A landscape with many peaks, sampled at points; each row gives a point and its height.
From any point a climber steps to the highest of the 2 points nearest to it. It stops when none of these is higher. Distance is the straight distance between rows; heights are no part of it.
<320>: [106  99 136 128 119 138 109 127 171 132 136 160 212 128 151 131 123 137
 121 144 142 116 140 138 148]  height 121
<613>: [116 116 160 103 106 123 109 137 185 105 162 168 186 156 128 161 132 150
 125 147 161 132 117 100 130]  height 145
<393>: [168 128 150 116 120 146 184  73 165 134 140 165  62 127 191 158 136 110
  81 116 112 145 113 151  99]  height 342
<508>: [114 148 126 139 174  85 134 169  86 143  68  86 114 102  91 107 118 145
 148 130 136 144 178  74 121]  height 341
<1022>: [ 88 105  72 175 174 159 122 136 122 163 122 173 149 134 184 163 134  97
  78 110 158 131 138 124  80]  height 88
<1008>: [ 79 151 114 131 128 127  72 121 151  97 185 190 213 127 128 161 170 113
 129 104 206 112 154 164 137]  height 273
<184>: [123 109 109 169 152 149  96 136 118 131 149 109 170 115 132 129 176 143
 142 120 141 105 177 163 192]  height 335
<719>: [144 171 137 114 163 101 179 156 112 105  75  94  81 124 120 122 151  99
 150 113  64 130 123 149  89]  height 385
<117>: [130 109 154  53 131 115 101  98 193 165 139 128  81 167 138 131  84 137
 142 146 107  86  49 120 146]  height 169
<1029>: [111  85 144  82 101 113  90 132 113 129 140  96 160 138 125 105 137 167
 133 144 100 115 107 139 105]  height 301
<791>: [137  97 124 145 113 114 120 120 144  94 112 106 198 114 143 113 119 132
 125 144 130 128 141 127 144]  height 101
<354>: [126 127 137 136 117 161 100 183 168  90 176 131 198 157 101 127 141 111
 141 120 213 146 162 115 168]  height 457
<569>: [100 115 108 130 117 162 128 107 147 153 196 165 138 133 164 153 153 122
 135 104 134 145 146 190 143]  height 510
<402>: [ 79 145 119 133 108 145 162 146 110 137 126 135 150 125 163 145 108 115
  98 117 153 179 165 107 111]  height 185
<653>: [181 105 133 154 122 191 149  83 124 151 195 149 127 113  97 181 122 144
  88 142  97 168 156 151 132]  height 414
<309>: [138 105 112 145 147 129 108 136 114 136 122  95 121 110 117  54 140 160
 161 119 119 144 114 148 136]  height 193
<787>: [ 86 117 174 130 112 139  89 172 127  96 153 153 188 165 118 148 122 141
 124 144 186 139 104  90  96]  height 187
<1016>: [ 68 147 156 140 154 119 152 153  86 124 100  98 130 172 113  76 104 136
  90 164 129 115 100 135  95]  height 382
<60>: [131 126 112 190 150 160  98 152 109 127 166 109 181 113  96 194 169 111
 157 116 170 102 184 169 180]  height 369
<59>: [174 149 132 172 133 186 163  86 127 144 173 171 100 114 145 108 124 111
  92 131  95 175  95 193 102]  height 432
<564>: [143  95 110  87 123 137  90 115 166 127 182 138 137 148  96 181 145 118
 176 112 143 112 184 158 205]  height 516
<863>: [ 98 133 135  93  98 126 113 182 115 105 103  98 178 132  91 137 106 130
 113 137 113 142 164  73 139]  height 212
<50>: [133 136 117 169 133 158 150 146 102 143  91  89 137 116 168  91 115  85
 122 108  83 108 120 134 120]  height 485
<55>: [ 95 115 124 183 143 150 108 130 102 146 121  90 151 136 140  72 120 161
 147 109 154 133 120 152 124]  height 229
<25>: [ 95 135 116 186 133 167  97 138 134  98 158 179 210 113 159 164 155 110
 129 105 184 119 165 147 142]  height 300
<459>: [138  82 104  97 119 109  82 150 156 109 179 117 162 135  88 157 161 163
 148 125 137 117 155 125 174]  height 465
<260>: [172 138 140 125 122 149 143  77 195 178 139 160  72 153 195 159  90 103
 129 101 111 103  79 131 167]  height 271
<227>: [112 146 133  65 116  85 168  90 154 116 148 154 156 129 159 150 123 126
  97 149 157 119 103 112 114]  height 109
<31>: [100 139 123 118 157 109 122 167  75 156  99  75 125 132 108  90 122 152
  99 150  98 110 102 121 121]  height 490
<669>: [137 130 118 157 142 167  81 163 149  89 189 132 168 134  95 181 148  96
 154 111 184 146 181 143 186]  height 410
<858>: [112 117 121 143 120 115 133 118 154 120 131 133 140 136 173 128 140 135
 116 100 119 144  61 155  89]  height 329
<733>: [118 135 147 126 175 100 100 176 102 123  98  98 145 105  74  84 118 169
 128 146 174 135 155  68 137]  height 409
<964>: [139 151 138  47 106  71 152 126 145 119  73 124  88 135  80  92 123 140
 131 169  87  93 104  99 146]  height 332
<275>: [ 55 141 126  96 107 135 127 157 137 138 129 169 170 129 164 138 119 130
  59 135 139 126 127 100  88]  height 146
<1032>: [ 95 177 129  86 123  99 177 103 171 108  99 186  85 137 189 131 135  83
  82 101 109 127 119 146  94]  height 346
<658>: [148 122 114  62 126  94 131 113 140  98  86 119  37 129 105 101 101 105
 148 115  66 100 122 104 137]  height 281
<914>: [138 166 154 108 113  96 206  86 157 117 106 146  83 142 158 170 143  96
  87 121 110 156 154 167  95]  height 396
<552>: [147 111 149  33 113  93 104 133 147 150 147 119 137 124 116 120 107 153
 133 166 132 104 135 104 168]  height 455
<246>: [130 118 160  98 125  98 141 141 138 115 120 101 117 126 142 129 140 161
 126 123  90 120  86 138  98]  height 370
<79>: [ 67 126 159 140 112 113 151 153 104 118  99 109 143 157 157 143 126 135
 118 135 136 156 162 121  82]  height 171
<317>: [ 81 121 104 159 156 135 103 161 110 158 151 129 211 159 114 148 151 166
  96 133 154 112  99 130 124]  height 42
<212>: [146 173 140 164 144 107 191 149 143 101 100 148 101 138 178 108 137  83
 109 125 104 139  92 170  90]  height 496
<697>: [173 125  98 132 117 156 143  89 163 142 166 132 103 119 103 107 150 115
 175 108  63 132  90 172 175]  height 208
<865>: [141 120 128 194 155 152  99 162  97 126 108  90 153 128 118 135 101 117
 145 128 165 129 182  68 147]  height 452
<457>: [119 132 128 153 112 168 162 145 105 118 146 111 140 108 132 166 105 115
 110 134 126 178 189  82 134]  height 224
<304>: [199 143  92 159 114 144 136 114  75 132  78 112  49 104  86  90 134  99
 128 111  89 157 132 141 113]  height 371
<903>: [160 100 107  87 122 111  88  70 166 140 150 123 100 134 116 154 120 157
 215 104 112  86 105 124 169]  height 239
<380>: [166 168 158  83 119  79 155 181 146  95 117  97  43 150 123  81 145  98
 142 131  84 120  65 141 135]  height 93
<664>: [ 97 128 123 213 136 155 100 158 122 123 148 152 195 135 134 181 158 127
 158 105 210  85 149 134 169]  height 331
<734>: [121 136 167  49  93  97 133 126 117 171 134 135 112 129  79  96 119 163
 115 179 103 116  98 107 153]  height 391
<722>: [155  98  98 155 134 196 139 106 127 158 171 156 142 116 137 145 142 119
 136 126 103 161 164 193 137]  height 464
<1060>: [164 114 132  82  88 104 146  62 151 157 139 117  82 115 142 137 104 148
 177 114 114 118 112 102 147]  height 277
<976>: [ 59 146 162 151 138 130  85 166 109 123 101 186 181 136 118 161 126 120
  63 170 202  93 104  87  43]  height 90
<399>: [121 115 147 145 172 162  95 199 125 105 142 105 179 129 121 134 108 120
 134 141 192 139 153  89 147]  height 538
<971>: [163 133 126 124 103 135 148 102 181 143 141 135 118 138 171 113 118 111
 152  92  76 119  73 155 164]  height 237
<977>: [ 90 106 178 109 114 132  92 154  96 108 146 125 187 139 111 118 126 172
 123 170 139 130 113 109 103]  height 240
<756>: [163 172 123 176 124 138 155 155 125 126 128 109 108 129 171  86 128  75
 117 126  84 152  85 159 108]  height 577
<19>: [192 104  72 117 108 157 108  56 141 135 147 144  59 105  90 113 143 129
 188 111  94 125 123 157 175]  height 184
<983>: [ 63 200 145 149 131  96 177 156 106 130  51 151 115 153 166 106 162 108
  92 116 143 105 108 156  70]  height 408
<323>: [166 126  88  59 118 106 112  87 124 114 103 150  40  99  87 141 115 117
 145 102  76 129 128  94 114]  height 245
<1006>: [176 115 112 205 147 157 140 101  81 163 106 105 101  95 109  97 122 111
 143 143 112 162 134 158 114]  height 426
<610>: [126 106 123 226 137 204 167  96  92 130 125 152 132 128 111 161 112 125
 105 161 131 166 147 124 114]  height 314
<546>: [151 109  92 103 116 115  66 130 135  67 150 113 136 122  65 131 154 175
 141 108 155 130 153  91 183]  height 418
<454>: [147 119  94 123  99 135 132 104  91 118 105  97  74 124  96 100 112 100
 153 133  98 153 140 118 112]  height 325
<505>: [147 116 124  90  78 109 134  90 153 100 135 124 117 110 111 137 102 146
 186 133 139 136 148  86 149]  height 284
<86>: [185 111 140 115 115 140 156  53 142 159 155 144  86 118 140 180  98 140
 163 137 143 119 132 117 165]  height 315
<878>: [136 136 114 119 113 114 152  59 202 153 146 183  95 141 199 153 115 111
  97 100 132 129 100 149 135]  height 303
<852>: [105 152 158  88 130  80 144 159 113  96  61 101 146 132  91 134 130 148
 123 155 102 111 173 118 123]  height 267
<920>: [ 88 180 135 154 139 113 184 133  90 132  86 148 100 115 175 139 151  99
  81 113 127 143 130 157  72]  height 480
<589>: [149  85 128  43 107 122 102 135 162 157 149 129 102 135 142 148 117 148
 137 118 120 116 165  94 173]  height 512
<141>: [144 118 118  93 134 123 139 118 131 117 126  95 101 119 142  46 129 124
 140 129 105 131 103 152 160]  height 162
<2>: [144 159 142  89 114  71 183 124 145 115  90 114  81 147 127 156 146 113
 133 117  84 130 121 155 103]  height 458
<297>: [119  81 133  82 100 148 106 111 159 161 181 146 131 159 155 159 121 136
 154 125 135 115 161 147 166]  height 578
<8>: [184 136 121  94 117 116 132 136 158  89 144 105  55 111 118  52 155 121
 157 107  86 135  78 138 149]  height 130
<193>: [145  96  82 155 145 134  81 150  84  90 100  96 125  94  77 135 123 117
 136 119 134 144 187  69 126]  height 381
<506>: [ 64 143  88 152 161 135 129 157 109 133 118 172 163 130 165 126 139 126
  68 132 191 110 130  89  96]  height 113
<477>: [132 181 198  47 110  96 153 148 123 136 146 138  89 155 134  90 136 133
  93 155 110  97  63 162 130]  height 52
<843>: [124 102 117 207 117 185 125 127 110 112 155 136 155 133 135 194 132 118
 121 118 150 172 151 116 125]  height 272
<581>: [120 146 133  92 159  86  91 156  82 123  81 129 108  96  47  59 141 166
 111 175 129 130 148  92 121]  height 498
<667>: [125  97 125  74 101  94  88 134 136  84 109 119 135 114  61 119 146 182
 100 146 137 117 127  71 154]  height 363
<962>: [ 80 149 180 126 127  84 129 178  94 106  65 105 136 158 108 144 141 126
 134 141 141 130 196 129  96]  height 220
<770>: [108 141 155  49 109  92 156 110 160 144 130 159 134 152 150 105 120 132
  88 159 121  95  62 135 116]  height 84
<96>: [184  98 132 121 110 157 156  68 129 118 169 118  95 105 105 155 120 140
 111 147 124 161 153 125 138]  height 365
<525>: [115 134 101  85 135 111 110 142  91 133 106  95 145 103  61  58 117 157
 114 145 103 107 109 101 123]  height 596
<688>: [131 157 117 113 184 102 134 147  87 128  67 103  79  66 112 100 138 127
 156 118  95 135 155 115 111]  height 310
<379>: [121 125 109 171 104 151 163 101 155 148 141 165 136  95 178 134 160 118
 127 106 118 178  83 168  72]  height 372
<822>: [156 113  79 161 145 170 110 120  93 128 128 109 136  75 109 133 174 141
 169 103 111 117 163 147 178]  height 304
<628>: [117 106 132 195 160 107 113 122  83 157 115  75 153 143 147 100  86 129
 140 124 145  91 121 138 110]  height 274
<758>: [ 70 127 154 180 150 125  87 158 119 110 131 160 204 149 145 146 113 124
 131 131 211 110 120 100  64]  height 139
<563>: [131 192 181  67 103  89 157 180 156 125 138 119  59 173 165  99 131 117
 117 118 102 107  71 143 127]  height 59
<211>: [170 140 133 202 119 178 159 116  95 148 149 124 101 121 154  93 109  96
 122 135 115 159  89 178 103]  height 491
<104>: [117 141 136 212 179 141 159 147 103 158  85 121 104 121 158 121 101 102
 145 123 104 123 102 131  96]  height 407
<238>: [187 129 117 221 148 158 111 100  94 139 131 115 156  69  89 148 110 127
 148 140 133 162 165 119 119]  height 373
<232>: [152 114  93 115  89 109 123 101 112 127 105 107 109  99  99 110 134 147
 156 126 121 158 164  92 141]  height 323
<1024>: [100  93 100 188 175 143 104 147 137 177 137 124 172 169 145 158 118 136
 100 100 158 117 120 125 112]  height 66
<739>: [145 106 146  81 132 109  83  72 180 156 154 129 120 158 113 136  81 163
 171 146 117  59  80 131 176]  height 205
<1042>: [109 130 132 217 160 121 145 103  86 149  96 117 129 134 175 149  90 100
 127 113 166 114 145 124  70]  height 336

Where does a climber stop that starts at each point below?
<976> | <246>
<1008> | <399>
<697> | <2>
<117> | <297>
<320> | <246>
<658> | <297>
<19> | <297>
